A landscape with many peaks, sampled at points; each row gives a point and its height.
A climber steps from a point to the highest of its 4 nearest points, and stops where none of them is higher. Distance is the straight distance between rows; heights are no part of it.
q335 h=295: [  0  16 -10   5 -14   6 -34  21   3   0  -5 -17  19 -17  -2  10   9   6
  -5  -7 -15 -13   6 -10   2  -6   4  -6  21  13]
q981 h=427: [ 1 -4  2 -3  8  4  3  4  7  9  2 13 12 15  4 -5 -5  6 -4 -4 12  0  0 -5
 -2 -3 -2  9  8 -4]
q91 h=326: [ -3 -22  18   2  12   6  42  -8  -3   8  12  33  -3  21   3 -14 -13  12
   1  10  27  15   1   5 -22 -15   4  15  -7  -1]
q802 h=303: [ -3 -20  17   3  12   4  42  -9  -4   6  15  38   2  23   3 -12 -15  16
   2   9  30  14   0   6 -25 -18   3  16  -2  -1]
q238 h=367: [  4  -5  -7  -1   4   0  -3 -12  -4  -7 -11  -6  -9  -6   6   4   1 -12
  10   8   0   3  -5  11   7   8   0  -9 -19   6]
q82 h=588: [  7   0  -8  -4   3  -2 -11 -12  -6  -3 -12 -14  -5 -15   6   7   0 -14
   3   4  -3   1 -10   4   1   4  -3 -13 -15   2]
q250 h=305: [  0  -1   1   0   4  -2 -10  -9  -7   0  -9 -10   6   1   0   7  -3  -9
  -3  -3   2  -2  -6   0   1   0  -3  -2  -9  -1]
q449 h=308: [  0 -19  18   2   8   5  39  -9  -5   6  12  28   2  19   1 -13 -13  11
   0  12  22  11   0   8 -22 -20   3  16  -4  -2]
q97 h=362: [  7 -16   9  -8   6  -2  38 -18   3   3  10  22 -18   7   7 -19   2  -4
  -4  13  16   6  -6   8  -5   1   3   5 -24  -9]
q956 h=283: [  1  -4   2   1   6   3  -6 -11  -4  -3 -10  -6   0   1   1   4  -3  -8
   5   2   6   2  -6   4   5   0   0  -4 -14   2]
q424 h=403: [ -3 -22  20   1  10   4  42 -11  -2   6  10  30  -6  20   2 -16  -9   7
  -1  13  25  14  -1   8 -19 -11   1  16 -10   0]
q361 h=504: [ 11  -7 -17   6   5 -16   8 -14  -9  -2  -9  -2 -29  -3   6  -5  -3 -17
   7  10 -10   6  -3  10   5  12   7   4 -21  -8]
q929 h=307: [  9 -16  11   1  -2   0  21  -4   3   3  10  19   8  19   1 -11  -9  15
  -1  10   8   8  -5   1  -4 -12  -5  10   7  -2]
q133 h=272: [ -5  18  -8   1  -2  -1 -43   5  -1  -8 -18 -33 -13 -27  -5  21   5 -19
   1 -11 -22  -7   2  -4  18  16  10 -10   4  -6]
q464 h=598: [  9  -4   0  -5   9 -10  25 -14   1   4   2  14 -23   3   0 -16   5  -8
   1  14  11   4  -1   5  -1  -7   5   3 -17 -11]
q428 h=494: [ -1 -20  18   0   6   5  42 -13  -1   7   9  25 -10  14   4 -19  -6   0
  -4  13  24  11  -1   9 -14  -7   2  12 -15  -1]
q833 h=611: [-16   8   6   8  -7  20  -6  11   7  -1   3   1  24  -4  -2  10   1  17
   4 -17   3  -5  14 -10 -12  -6   0  -6  25  11]
q375 h=331: [  4 -14  17   4   7   1  34  -8  -4   4  14  31  10  22   0  -8 -17  17
   0  12  18   7  -2   8 -21 -20   0  13   6  -4]
q552 h=561: [-1 -4  2 -2  9  3 -3  1  2  6 -3  7  9 15  0 -1 -4  2 -2 -5 11  2 -3 -5
  2 -1  0  7  2 -4]
q642 h=302: [ -5  17  -8  -2  -2  -1 -39  12   3  -7 -14 -30 -12 -24  -6  21   7 -15
   0 -11 -21  -6   3  -6  17  14   9  -9   5  -4]
q851 h=634: [-11   5   5   7  -8   8   4  14   2   2   9   6  18   1   0   7  -1  18
   3 -14   9  -3  14 -11  -7   1  -9  -4  25  12]
q100 h=487: [-16   5   7   7  -9  19  -4  12   8   0   4   3  25  -1  -1  14   0  21
   3 -18   7  -3  17 -12 -11  -8  -3  -4  28   9]
q399 h=335: [  8 -15  15   3   2  -1  29  -7  -2   3  13  25  10  21   1 -10 -14  18
  -3  12  10   6  -3   7 -14 -16  -4  10   8  -3]
q485 h=468: [ 11  -4 -12   5  10 -18  12 -17  -7  -1  -4   5 -29   0   3 -10   0 -16
   6  12  -6   4  -1   9   4   4   7   5 -20  -7]
q134 h=420: [ -2   8  -9  -5  -5   9 -25  22   8  -1  -4 -21   5 -19  -5  10   5  -1
  -7  -7 -17  -9   6 -10   7   3   8  -6   9   7]
q39 h=437: [  8  -7 -17   0   3  -8   2 -11  -6  -7 -11  -4 -22  -8   9   1   0 -15
  11  10 -11   6  -6  15   8  14   4  -4 -21  -1]
q47 h=432: [ -8   5  -1   1  -4  -2  -3  12  -5   0   2 -10  12   1  -5   6  -4   0
  -6 -12 -12  -7   2  -1   1   9  -4   0   4   3]
q478 h=557: [ -2  17  -7  -4  -7  -7 -35   4   5 -13  -6 -28 -11 -23  -1  13   4 -14
   7  -8 -16  -5  -6  -1  16  17   3  -8  -3 -10]
q746 h=129: [ -6   4  -2   0  -6   2  -7  13   1  -4   3 -16   8  -7  -5   6  -1  -1
  -7 -11 -18  -7   3  -3   3  10  -4  -2   2   4]
q997 h=578: [-12   4   8   7  -8  12   4  13   3   2   9   8  20   1   0  11  -2  19
   3 -15  12  -2  16 -12  -7  -3  -8  -3  28  12]
q560 h=374: [  2  -6  10  -3   7   6  12   2  17   7   6  22  17  14   7 -10  -8  13
  -7  -1  12   2   7  -1  -7  -5  -7  13  16   4]
q555 h=467: [-10   5   0   3  -3  11  -6  16   2  -2   4  -9  13  -7  -5   3  -1   7
  -2 -13 -14  -9   8  -4  -2   9   1  -5  11  12]
q462 h=293: [  0  -6   1   2   5   2  -4 -11  -3  -5  -9  -4  -4   4   1   2   0  -6
   8   4   7   4  -4   4   8   1  -1  -3 -13   3]
q854 h=134: [  8 -14  11  -1  -5  -3  23  -6  -3   4   8  14   1  16   0 -12  -5  11
   0  16  11   9  -5   2  -5 -15  -3  10   2  -3]
q599 h=369: [ -5   6  -4  -3  -6  11 -16  20   8  -2   0 -19   6 -15  -5   6   2   2
  -8  -9 -18  -9   6  -6   4   5   5  -5   6   8]
q741 h=394: [ -5  15  -8  -4  -3  -1 -35  13   5  -9 -11 -28 -10 -22  -7  20   7 -13
  -1  -9 -19  -6   2  -7  16  12   8  -9   4  -6]
q771 h=647: [  9  -2 -10   5   5 -16  12 -15  -5  -3  -4   6 -25   4   0  -9   3 -13
   9  10  -1   5   1   9   5   2   5   2 -16  -4]
q946 h=600: [ 13  -7 -11   5  14 -17   9 -21  -9   2  -4   0 -34  -1   6 -10  -4 -19
   2  13  -6   6  -6   5   5   8   9   5 -24 -14]
q126 h=434: [-18  14   7   7 -10  17 -18  13   5  -2   1  -1  36   0  -3  18   5  20
  -6 -15  -4  -9  14  -6 -11 -16  -1  -3  32   3]
q362 h=408: [  8 -15  14   2   2   2  20  -5   8   2  10  23  12  19   3 -11 -11  17
  -4   6   6   7  -3   2  -5  -9  -8   9  11  -1]
q729 h=497: [ -8   5   0   3  -2  -3  -2  10  -7   4   3  -7  11   4  -5   4  -3   1
  -5 -13  -9  -7   2  -1   0   8  -5   1   4   2]
q770 h=606: [-11   6   4   6  -5   8   3  15  -1   2   7   5  15   2  -3   6  -1  15
   4 -13   5  -4  12  -8  -5   6  -7  -4  22  11]
q515 h=666: [  0  11  -9  -6 -10 -13 -25   0   2  -8  -2 -23  -6 -19   0   9   5 -13
   4  -7 -15  -2 -11  -3   9  11  -4  -8  -7 -10]
q149 h=338: [  3  -6  -2   1   4   2  -5 -12  -3  -6 -10  -5  -5   0   4   3  -1  -8
   9   6   4   3  -5   7   6   4  -1  -5 -15   5]
q986 h=395: [  4  -6  -9   3   2  -4   2 -11  -5  -9 -10  -2 -16   0   4  -2   2  -9
  12   9  -1   5  -3  12   8   7   0  -3 -16   5]
q675 h=741: [-13   6   6   8  -7  16  -1  14   3   1   6   3  20  -2  -2   9   0  19
   5 -15   6  -4  14 -11  -8  -1  -5  -6  24  12]
q120 h=436: [ -4  16 -15   2  -8  -3 -42  21  -3  -2 -15 -24   0 -21  -9  22  11  -9
  -1 -13 -24  -6   7  -9  13   3   8  -9  12   8]
q846 h=353: [  8 -16   4 -10   6  -5  35 -22   2   2  12  24 -23  10   9 -19  -1  -7
  -4  12  13   6 -10   8   0   5   2   2 -28 -14]
q244 h=609: [ -4   4  -3  -2 -11  -6 -11   8  -1  -4   1 -20   6  -9  -2   8   0  -7
  -7  -8 -16  -6  -3  -2   6   8  -6   0  -3  -2]
q638 h=704: [ 11  -2  -7   2  11 -16  16 -17  -5  -1  -2   8 -27   4   0 -12   2 -13
   5  11   1   6  -1   6   3   0   7   4 -17  -8]
q74 h=566: [ -3   7   4  -1  -1   2   7  12   4   9   7  16  16  10   7  -1  -5  12
  -7  -4  18  -3  14  -4  -8  -4 -11   9  24   9]
q467 h=459: [  9  -4  -3   3   3 -14  17 -12  -6  -1  -2   7 -20   7  -3 -11   7  -7
   9  12   7   5  -1   7   3  -5   1   3 -12  -3]
q206 h=463: [  2  -3   0   0   5   0  -9 -12  -6  -2 -11  -9   1  -3   3   5  -1  -9
   1   2   3  -1  -7   2   4   1  -2  -6 -14   2]
q165 h=357: [  7 -14  15   2   5   3  19  -3  12   3  11  26  15  19   4 -12 -11  19
  -4   5   7   5  -1   3  -7  -7  -9  10  14   1]
q208 h=318: [  1  -7   2   1   4   1  -3 -10  -2  -4  -7  -2  -6   8   0   0   0  -3
   9   3   9   5  -5   4   8   0   0  -2 -12   2]
q316 h=675: [ -9  14   1   6  -8  18 -20  13   5  -1  -1 -11  22 -10  -5   6   4  12
  -2 -10  -9 -11  11  -7  -9  -7   4  -6  22  13]
q510 h=233: [ -2  16  -5   8 -13  11 -29  17   4  -1  -5 -16  21 -13  -1   8   6  10
  -7  -6 -13 -13   8  -9  -4  -7   3  -7  24  14]
q341 h=698: [  4 -16  14  -7   5   2  39 -13   1   7   7  21 -13   8   4 -19   1  -3
  -5  16  19   7  -1   9 -10  -8   3   9 -17  -6]
q185 h=491: [  9  -8  -3  -7  15 -10  18 -24  -2  -2  10  16 -35   8   6 -17  -3 -10
   0  15   6   9 -14   5   3   5   7   1 -31 -19]
q346 h=449: [ 5 -8  5 -3  8  5  7  2 12  6  4 17 13 16  5 -9 -6 11 -5 -3 11  4  1 -3
 -2 -3 -5 10 12 -1]
q538 h=404: [  7  -7 -13   3   2  -9   4 -12  -6  -7  -9  -3 -20  -4   6  -2   1 -14
  13  10  -6   6  -4  13   6  12   2  -2 -20   1]
q92 h=496: [  6 -13   5  -2   3   4   6  -1   7   2   3  12   6  18   2  -8  -5  11
   2   2  11   7  -7  -5   4  -5  -4   7   2  -5]
q161 h=383: [ 11   0 -15  -7   6  -2  -9  -8  -7  -3 -13 -11 -15 -19   7   5   4 -16
   7  10 -11   7 -14   9   6  12   2 -17 -18  -2]
q239 h=398: [  6  -6 -12   3   2  -4   1 -12  -6  -8  -9  -2 -16  -4   5   0   1 -12
  12  10  -3   5  -3  14   8   9   1  -4 -19   4]
q796 h=419: [  9  -5 -14   5   4 -14   8 -14  -7  -5  -8   0 -23  -1   4  -5   1 -13
  11  11  -6   6  -1  13   6   8   3   2 -18   0]
q995 h=532: [ -6   4   0   1   5  -3  -2   7  -7   6  -2  -2  12  10  -3   4  -4  -2
  -6 -11  -1  -6   1  -2  -1   3  -4   3   5   0]
q533 h=470: [-10   9   2   5  -4  16 -10  16   5  -3   2  -9  17  -9  -4   3   0  10
  -1 -12 -11  -9  11  -6  -6   4   2  -8  16  14]
q263 h=242: [ 2 -1  5 -6  7  4  5  5 11 10  4 18 16 13  7 -7 -6  9 -7 -5 15  0  7 -3
 -6 -4 -6 11 15  1]
q898 h=571: [ -7   8   6   3  -6   3   8  15   1   7   8  13  16   7   3   6  -3  16
  -1  -8  16  -3  15  -7  -6  -1 -13   2  28  11]
q211 h=397: [ 10 -11  -1  -9  12  -7  25 -25   1  -1  12  21 -30   9   7 -18  -1  -8
  -1  13   7   8 -14   6   2   5   4   1 -30 -18]
q343 h=412: [ -3  12 -12  -4  -5   4 -31  22   4  -1  -9 -22  -2 -20  -9  17  10  -6
  -6  -7 -19  -8   6 -11  11   5   8  -9  10   6]
q366 h=354: [  0  16 -14   6 -15   1 -40  25  -2   0  -8 -18  15 -19  -4  15  12   3
   0 -11 -18 -10   4 -12   8  -1   4  -7  19  14]
q999 h=423: [ -9   5   0   3  -4   5  -3  15  -1  -1   5 -10  13  -3  -6   5  -2   5
  -3 -13 -13  -8   6  -3   0  10  -3  -3   8   9]
q385 h=544: [-12  11   3   6  -5  19 -13  12   5  -2   2  -7  20  -8  -4   5   2  13
   1 -13  -6 -10  10  -6 -10  -1   4  -7  20  14]
q313 h=612: [ 0  1  0 -4  9  1  2  8  3 12  2 12 13 13  2 -2 -5  5 -6 -8 12 -2  4 -4
 -3  0 -4  9 13 -1]
q476 h=599: [-13   9   4   6  -5  17  -6  13   4  -1   5  -3  19  -6  -4   6   0  15
   3 -15  -2  -7  12  -7  -9   1   1  -7  21  13]
q35 h=469: [ 11   4 -13  -7   4  -5 -13  -9  -5   0 -12 -13 -11 -22   5   6   4 -17
   5   7 -10   4 -14   6   3   8   0 -18 -15  -1]
q60 h=567: [ -5   4   0   0  -3  -6  -7   3  -8   2  -2 -12   9   0  -2   7  -3  -6
  -8 -10 -10  -5  -2  -1   0   4  -5   0  -2  -1]
q592 h=587: [ -8   9   2   3  -3   2   7  16  -1   7   8   8  15   6   1   5  -1  12
   0 -10  10  -5  13  -6  -6   3  -9   0  24   8]
q157 h=520: [  2 -18  15  -3   4   4  35 -10  -4   7   9  20  -3  14   1 -16  -8   6
  -3  17  19   9  -2   8 -18 -17   4  14  -7  -2]
q27 h=539: [  5 -10   5  -3   6   5   5   1  10   5   3  15  10  16   3  -6  -6  10
   0  -2  11   5  -4  -5   2  -3  -4   9   7  -3]
q708 h=444: [ -2  18  -6  -2  -3  -4 -41   5   4 -11 -11 -30 -14 -24  -3  17   4 -16
   4  -8 -18  -7  -2  -2  17  18   8  -9  -1  -9]
q978 h=542: [ -5   6   0   1   5  -2   2   9  -6   7   1   4  12  11  -2   3  -4   1
  -5 -11   3  -6   4  -3  -2   3  -3   4  10   1]
q924 h=712: [  9  -8   2  -9   9  -6  30 -17   3   3   6  18 -23   3   2 -17   4  -9
  -3  13  14   5  -4   6   0  -3   6   3 -22 -13]
q973 h=555: [ -7   8   0   4  -1   0   2  14  -5   5   6   2  14   6  -3   3  -2   7
  -1 -13   0  -6   8  -3  -3   9  -6   0  14   7]
q475 h=505: [  9  -7  -3  -4  17 -11  10 -25  -7  -4   8   7 -40   7   7 -15  -8 -15
   2  18   2  10 -18   5   4   7   9   4 -33 -19]
q460 h=553: [-15  12   4   7  -7  20 -15  11   6  -1   0  -5  27  -5  -4  10   3  17
   0 -13  -4  -8  13  -8 -13  -9   2  -6  26   9]
q344 h=617: [-4  5 -2 -1  6 -1  1 10 -5 10  0  6 13 12 -1  2 -2  4 -4 -9  8 -5  4 -3
 -4  3 -3  5 12 -1]
q578 h=364: [ -3 -22  21   1   8   4  43 -13  -3   6  10  28 -10  18   3 -18  -7   2
  -3  12  24  13  -1   9 -15  -6   1  13 -15   0]
q378 h=411: [ -1  13 -12  -3  -6   6 -30  22   5   0  -7 -20   7 -19  -6  12   7  -1
  -6  -7 -18 -11   6 -11   7  -1   8  -7  13  10]
q617 h=438: [  4  -7   0   3  -2 -10  10  -9  -4  -5  -4   6 -14   9  -3  -8   5  -3
  14   9   9   7  -3   6   6  -4  -1   2 -11   1]
q400 h=691: [ -1   8  -6  -6 -12  -8 -19   4   4  -7  -1 -22  -1 -16  -2  10   3  -9
  -2  -8 -16  -5  -7  -4   9  10  -5  -4  -5  -6]
q44 h=614: [  9  -8   4  -8   7  -6  30 -14   1   6   5  16 -22   4   2 -16   4  -7
  -3  14  14   4  -3   6  -3  -6   5   4 -17 -11]
q308 h=749: [ -1   7  -5  -5 -11 -11 -15   0   0  -3  -3 -21   2 -14   0   9   1  -9
  -3  -7 -13  -4  -8  -2   5   8  -8  -4  -7  -7]
q84 h=407: [-14  18   4  10 -11  13 -26  13   5  -3   0  -9  33  -5  -2  15   7  18
  -8 -11 -11 -10  12  -6  -7 -13  -3  -4  33   6]
q216 h=708: [  2   5  -5  -4  -6 -10 -13  -8  -6  -1  -6 -16   1 -14   2   8   1 -13
  -5  -3 -10  -3  -8  -1   1   3  -7  -7 -11  -5]
q920 h=425: [  3  -6  -2   3   0 -10   8 -10  -4  -6  -5   4 -16   7  -2  -7   4  -5
  14   9   7   6  -2  10   8   0  -1   1 -13   2]
q868 h=352: [  5 -13  18   5   3  -1  28  -7   4   1  14  30  15  22   0  -8 -14  19
  -3   9   8   4  -2   6 -13 -12  -8  10  13  -1]
q273 h=655: [  6   9  -9  -6  -6 -14 -20  -7  -4  -3  -6 -19  -5 -22   1   7   4 -16
   4  -2 -12  -2 -14  -1   2   6  -6 -12 -10  -5]
q241 h=564: [  6 -13  10  -7   3  -2  34 -12   1   6   5  17 -14   7   2 -18   3  -3
  -4  18  18   6  -1   6  -7 -10   3   7 -13  -7]
q949 h=361: [ -8   8  -2   1  -5  16 -13  17   5  -2   2 -14  13 -11  -6   4   1   6
  -2 -10 -14 -10   9  -6  -3   5   4  -6  12  14]
q229 h=550: [ 10  -7  -2  -4  18 -10  14 -24  -5  -2   8  10 -35   6   6 -15  -5 -14
   1  15   3   9 -14   4   3   6   9   2 -31 -19]
q688 h=368: [  8  -4 -17  -5   4  -3  -4  -9  -6  -5 -12  -8 -17 -14   9   4   1 -15
   9  11  -9   6 -10  14   6  15   2 -10 -21   0]
q16 h=479: [  9  -7 -18   4   4 -15   6 -13  -8  -3 -10  -4 -26  -5   7  -4  -1 -16
   9  10 -13   5  -5  12   6  14   7   3 -21  -7]
q630 h=471: [  8  -7   1  -1  -3 -10  18  -7  -3   0   0   8 -14  10  -4 -11   6   0
   9  13  12   8  -3   4   2 -10  -2   5  -7  -3]
q950 h=304: [  5 -18  11  -6   6   0  41 -18   2   4  10  24 -16   9   6 -20  -1  -4
  -6  12  18   6  -3  10  -6   1   1   7 -22  -7]
q30 h=537: [  3 -12   5   0  -1   0   5  -5   3  -1  -1   6  -2  14  -2  -4   0   5
   9   5  11   7  -8  -2   7  -5  -3   4  -5  -1]
q281 h=531: [ -8   6   0   4  -2   0   1  14  -7   4   4  -3  12   5  -5   3  -3   4
  -3 -13  -7  -7   5  -1  -1  10  -4  -1   9   6]
q857 h=586: [  9  -7   3  -6   5  -6  29 -13   1   5   4  14 -19   5   0 -16   5  -6
   0  16  15   4  -1   5  -4  -9   4   5 -15  -8]
q204 h=576: [-7  8  1  2 -1  0  5 14 -4  7  7  8 15  7  0  3 -2 11 -1 -9  8 -5 11 -5
 -5  5 -7  1 20  7]
q107 h=358: [  9 -17  -1 -11   6  -9  30 -27  -1   0  14  23 -29  13   9 -18  -4  -6
  -1  13   8  10 -17   8   0   6   0   3 -32 -18]
q540 h=590: [ 13  -5  -7   2  17 -14  12 -22  -6   1   1   6 -35   2   4 -12  -4 -16
   0  15  -2   7  -7   4   5   4  10   4 -25 -16]
q881 h=502: [ -3  16  -7  -4  -6  -4 -35   8   7 -13  -8 -29 -12 -22  -3  16   4 -13
   3  -9 -17  -6  -2  -5  16  15   4  -8   1 -10]
q480 h=689: [ -3   5  -2  -2  -8  -8 -10   0  -5  -1  -2 -17   7  -7  -1   8  -1  -9
  -7  -8 -11  -6  -6  -2   2   6  -7  -2  -6  -3]
q450 h=422: [ -9  10  -1   4  -6  18 -14  16   6  -1   1 -12  16 -12  -4   4   2   9
  -3 -10 -12 -11  10  -6  -6  -1   5  -6  16  15]
q747 h=476: [ -1   1   0  -1   1  -5 -10  -8  -7   1  -9 -12   5  -4   1   8  -3 -10
  -5  -2  -1  -3  -7   0   0   1  -4  -4  -9  -1]
q23 h=607: [  3   0  -3  -3   2  -2 -11 -13  -7  -1 -11 -12   0 -10   3   8  -1 -13
   1   3  -2  -1  -9   3   1   2  -4 -10 -14   1]
q863 h=133: [-19  16  10   9 -11  11 -22  18   6  -4   3  -5  41   1  -4  19   7  22
 -11 -15 -12  -8  14  -5  -3 -14  -7  -3  38   4]
q808 h=484: [  7 -14   8  -1   3   3  11  -1  11   4   6  18  10  18   4 -10  -7  15
  -2   3   9   7  -4  -3   0  -6  -6   9   8  -2]
q227 h=409: [  4  -7  -3   4   2  -5   3 -11  -4  -9  -7   1 -13   4   0  -3   3  -6
  13   7   5   6  -3   9   8   3  -1  -2 -15   5]
q9 h=579: [  1 -19  16  -4   5   3  40 -13   0   7   8  21 -10  11   4 -18  -3   0
  -4  15  21  10  -1   9 -13 -10   3  11 -15  -3]
q963 h=298: [ -3  10  -7   1  -7  14 -23  19   5   0  -2 -16  14 -15  -5   5   4   5
  -6  -8 -15 -12   8  -8  -1  -1   7  -6  14  14]
q514 h=543: [-3  1 -1 -1  7 -1 -3  4 -5  8 -2  2 12 12 -2  2 -4  0 -4 -9  6 -3 -1 -3
 -1  1 -1  4  4 -3]
q751 h=464: [ -4  10  -7  -7  -6   3 -26  16   9  -7  -5 -25  -5 -19  -6  14   7  -6
  -4  -8 -17  -7   1  -7  14   9   3  -5   4  -4]
q526 h=585: [ 10   9 -13  -6  -1 -11 -19  -8  -6  -1  -9 -17  -8 -23   2   5   5 -17
   5   1 -12   2 -15   1   2   6  -3 -17 -12  -4]
q207 h=440: [ -4   9  -8  -6  -5   6 -25  20   8  -5  -4 -24  -2 -19  -6  13   7  -4
  -6  -8 -17  -7   4  -8  11   7   4  -6   4   0]
q479 h=456: [ -5   6  -6  -6  -7   5 -17  18   9  -6   0 -21   2 -16  -5  10   2  -3
  -7  -9 -18  -7   2  -6  10   9   1  -4   1   1]
q842 h=503: [  6 -14  12  -5   0   0  32  -8  -3   6   6  16  -5  11   0 -15  -3   3
  -3  18  17   8  -2   6 -12 -17   1  10  -7  -3]
q299 h=495: [ 10  -8   4  -5  -2  -9  25  -9  -3   5   2  12 -13   8  -3 -14   5  -1
   3  16  14   7  -2   5  -3 -13   0   7  -9  -5]
q602 h=365: [ -1  17 -15   1 -11  -1 -41  24  -3   0 -12 -21   7 -19  -7  18  12  -4
  -1 -12 -22  -8   5 -11  12   0   8  -8  13  11]
q923 h=327: [ -5  16  -2   8 -12  13 -27  15   4   0  -4 -14  25 -12  -2   7   7  11
  -6  -7 -13 -14   9  -7  -6  -9   3  -6  24  12]
q793 h=625: [  2  15 -10  -4 -11 -14 -29  -1   1  -9  -4 -24 -10 -23   0   8   5 -16
  10  -6 -16  -2 -12  -1   9  13  -3 -10  -7 -11]
q735 h=465: [ 5 -9  3  1 -3 -6  8 -7 -1 -5 -2  6 -9 11 -3 -6  4  1 13 10 11  8 -5  3
  8 -4 -1  3 -8 -1]
q603 h=284: [ -9   6  -1   2  -4   6  -6  17   1  -3   4 -12  11  -5  -5   5  -2   4
  -4 -12 -15  -8   6  -2   2  10  -2  -4   6   8]
q473 h=316: [  7 -15  12   0  -2   0  29  -7  -5   5  11  20   4  18   1 -12 -10  12
  -2  16  11   7  -4   6 -14 -17  -2  11   3  -3]
q980 h=486: [ -8  18   1  10 -12  14 -26  12   4  -2  -2 -12  27 -10   0   9   6  14
  -5  -8 -10 -12   9  -6  -8 -10   0  -5  27  11]
q720 h=415: [  8  -4  -7   4   3 -14  11 -13  -5  -4  -5   5 -22   5  -1  -7   4 -10
  11  10   3   6   1  10   6   1   3   3 -14  -1]
q18 h=247: [  7 -11  -2  -8  11 -11  15 -28  -5  -4  11  12 -39  11   7 -18  -5 -14
   6  19   4  13 -23   7   2   8   4   3 -35 -20]
q119 h=518: [ 10  -4  -2  -1   3 -12  21 -12  -3   2   0  11 -20   7  -4 -13   7  -6
   5  13  11   4   0   5   1  -8   2   4 -10  -6]
q129 h=396: [  0  14 -15   0 -10   1 -36  24  -1   0 -11 -22   6 -20  -8  16  10  -2
  -3  -9 -19 -10   6 -12   9  -1   8  -8  14  11]
q853 h=577: [ 2 -8  4 -3  7  3  1  1  6  6 -1 10  8 16  2 -4 -4  6  0 -4 11  5 -4 -5
  3 -2 -1  8  2 -5]
q222 h=435: [  3  -8   1   3  -1  -3   4 -10  -2  -6  -5   4  -8  11  -2  -5   3   0
  14   7  10   8  -5   5   8  -2  -3   1 -11   2]
q657 h=376: [ -9  18   2  13 -14   8 -32  17   6  -2   0 -15  34  -8   2  14  10  16
 -10 -11 -16 -10   9  -7   1  -7  -8  -4  34   9]
q259 h=512: [ -3   5   7  -4   2   3   8   9   9   9   7  19  17  12   7  -5  -6  12
 -10  -3  18  -2  14  -1 -10  -5  -9  11  22   8]
q867 h=424: [-3  1  2  0  4 -3 -7 -2 -8  4 -6 -7  9  5 -2  5 -4 -6 -6 -7 -1 -4 -3 -1
  0  0 -1  1 -5 -2]
q390 h=680: [  5   4  -7  -5  -3  -9 -14 -10  -5   0  -9 -18   0 -16   3   7   2 -14
  -1   0  -6  -2 -11   1   0   3  -5 -12 -12  -2]
q441 h=439: [ -6  12  -4   5  -9  17 -21  16   5   0  -1 -13  19 -13  -3   5   3   9
  -4  -8 -12 -12   9  -7  -7  -5   5  -6  19  15]
q971 h=608: [ 11  -5  -3  -5  16  -9  19 -21  -1   1   6  13 -32   5   3 -15   0 -12
  -1  12   6   6  -8   5   4   3   9   2 -26 -17]
q506 h=344: [-2 -6  3  0  7  3 -5 -7 -3  0 -8 -1  3  9 -1  2 -4 -3  2 -2  9  2 -5 -1
  5 -2  1  1 -8 -2]
q677 h=681: [ -6  18 -13   0  -5  -4 -40  18  -3  -3 -18 -27  -5 -23 -10  23  10 -13
  -1 -13 -24  -5   7  -8  15   7   8 -10   9   4]
q646 h=347: [ -7  19  -1  13 -16   7 -33  18   4  -2  -2 -17  31 -10   2  12   9  14
  -7 -10 -16 -11   7  -8   0  -6  -5  -3  30  10]
q41 h=392: [ -5  19 -12   1  -3  -4 -44  10  -3  -5 -20 -32  -9 -25  -6  24   9 -18
  -2 -12 -26  -4   6  -5  16  13   9 -10   8  -1]
q785 h=645: [-13   8   4   7  -5  14  -1  14   1   0   7   0  17  -3  -4   7   0  15
   5 -16   1  -5  12  -8  -7   4  -4  -7  21  13]
q37 h=570: [ -5   6  -5  -5 -10  -1 -18  12   8  -8   0 -23   0 -16  -3  10   3  -5
  -6  -8 -17  -6  -2  -4  11  12  -3  -4  -2  -5]
q838 h=306: [-17  18   9  11  -9   9 -28  21   8  -5   4  -9  41  -2  -1  18   9  22
 -14 -18 -17  -5  14  -6   2  -9 -11  -3  38  10]
q111 h=506: [-18  11   6   7  -9  19 -15  12   7  -1   1   0  32  -2  -3  16   3  19
  -2 -17  -2  -8  14  -9 -12 -14   1  -4  31   5]
q750 h=528: [  2 -18  17  -2   5   5  38 -11  -4   8   9  21  -5  15   1 -15  -9   4
  -3  15  21  10   0   8 -17 -15   3  14  -9  -2]
q406 h=624: [-3  8  0  0  0  0  7 12  0 10  6 13 16 10  4  1 -3 10 -4 -8 15 -4 11 -4
 -5  0 -7  6 23  5]
q288 h=348: [  8 -12   6  -2  -6  -6  20  -6  -3   2   4  11  -6  13  -2 -11   2   6
   5  15  12   8  -5   2   1 -13  -4   6  -3  -4]
q345 h=488: [ -4  13  -7  -6  -6  -3 -31  11   8 -10  -6 -27  -9 -22  -4  16   6 -10
   0  -9 -16  -6  -2  -5  16  14   3  -7   0  -8]
q483 h=670: [ 11  -2  -5  -2  14 -13  18 -18  -2   2   3  13 -30   4   1 -14   1 -12
   1  12   5   5  -4   5   2  -1   9   2 -21 -13]
q285 h=603: [  1 -10   4  -1   6   3  -1  -3   3   2  -3   7   3  15  -1  -3  -3   4
   3  -1  12   6  -8  -3   6  -3  -2   5  -4  -3]
q706 h=526: [  8 -13  10  -5   1  -3  32 -11  -2   7   5  14 -11   7   0 -15   3   0
  -1  18  17   7  -1   5  -8 -14   1   8 -10  -5]
q5 h=575: [-10   7   2   5  -3  12  -2  14   1  -1   7  -5  15  -3  -5   3  -1  10
   2 -13  -8  -7  10  -4  -5   8  -2  -5  14  13]
q620 h=49: [  7 -14  -4 -11   8 -13  22 -30  -7  -2  13  19 -37  14   6 -20  -4 -10
   5  18   4  14 -24   7  -2   6   0   2 -34 -19]
q254 h=565: [-1 -5  3 -2  8  3 -5 -2 -1  5 -6  2  7 11 -1  1 -5  0  0 -5  9  1 -4 -3
  3 -3 -1  3 -3 -4]
q962 h=144: [  7 -14   7  -2  -5  -3  15  -5   0   1   4  11  -1  15  -2 -10  -1   9
   5  12  11  10  -7   0   3 -10  -5   7   0  -3]

For each start below, name the point where the climber stops.
q399 -> q285
q838 -> q316
q555 -> q675
q620 -> q638
q82 -> q308
q18 -> q638
q854 -> q924
q467 -> q924

Call two points neighbours if one is among the 4 nearest of the other. Go from one point of each pair to the other, from neighbour to neighbour, staying as high as possible. Name the lowest point that can't be avoided.
q344, q308 -> q729
q677, q316 -> q343
q924, q341 -> q241
q316, q675 -> q460
q638, q924 -> q464
q675, q406 -> q592

Two climbers start at each pair of points below. Name the first point that both come to, or write -.
q107, q475 -> q483
q642, q134 -> q400
q208, q239 -> -
q165, q346 -> q27
q335, q129 -> q207
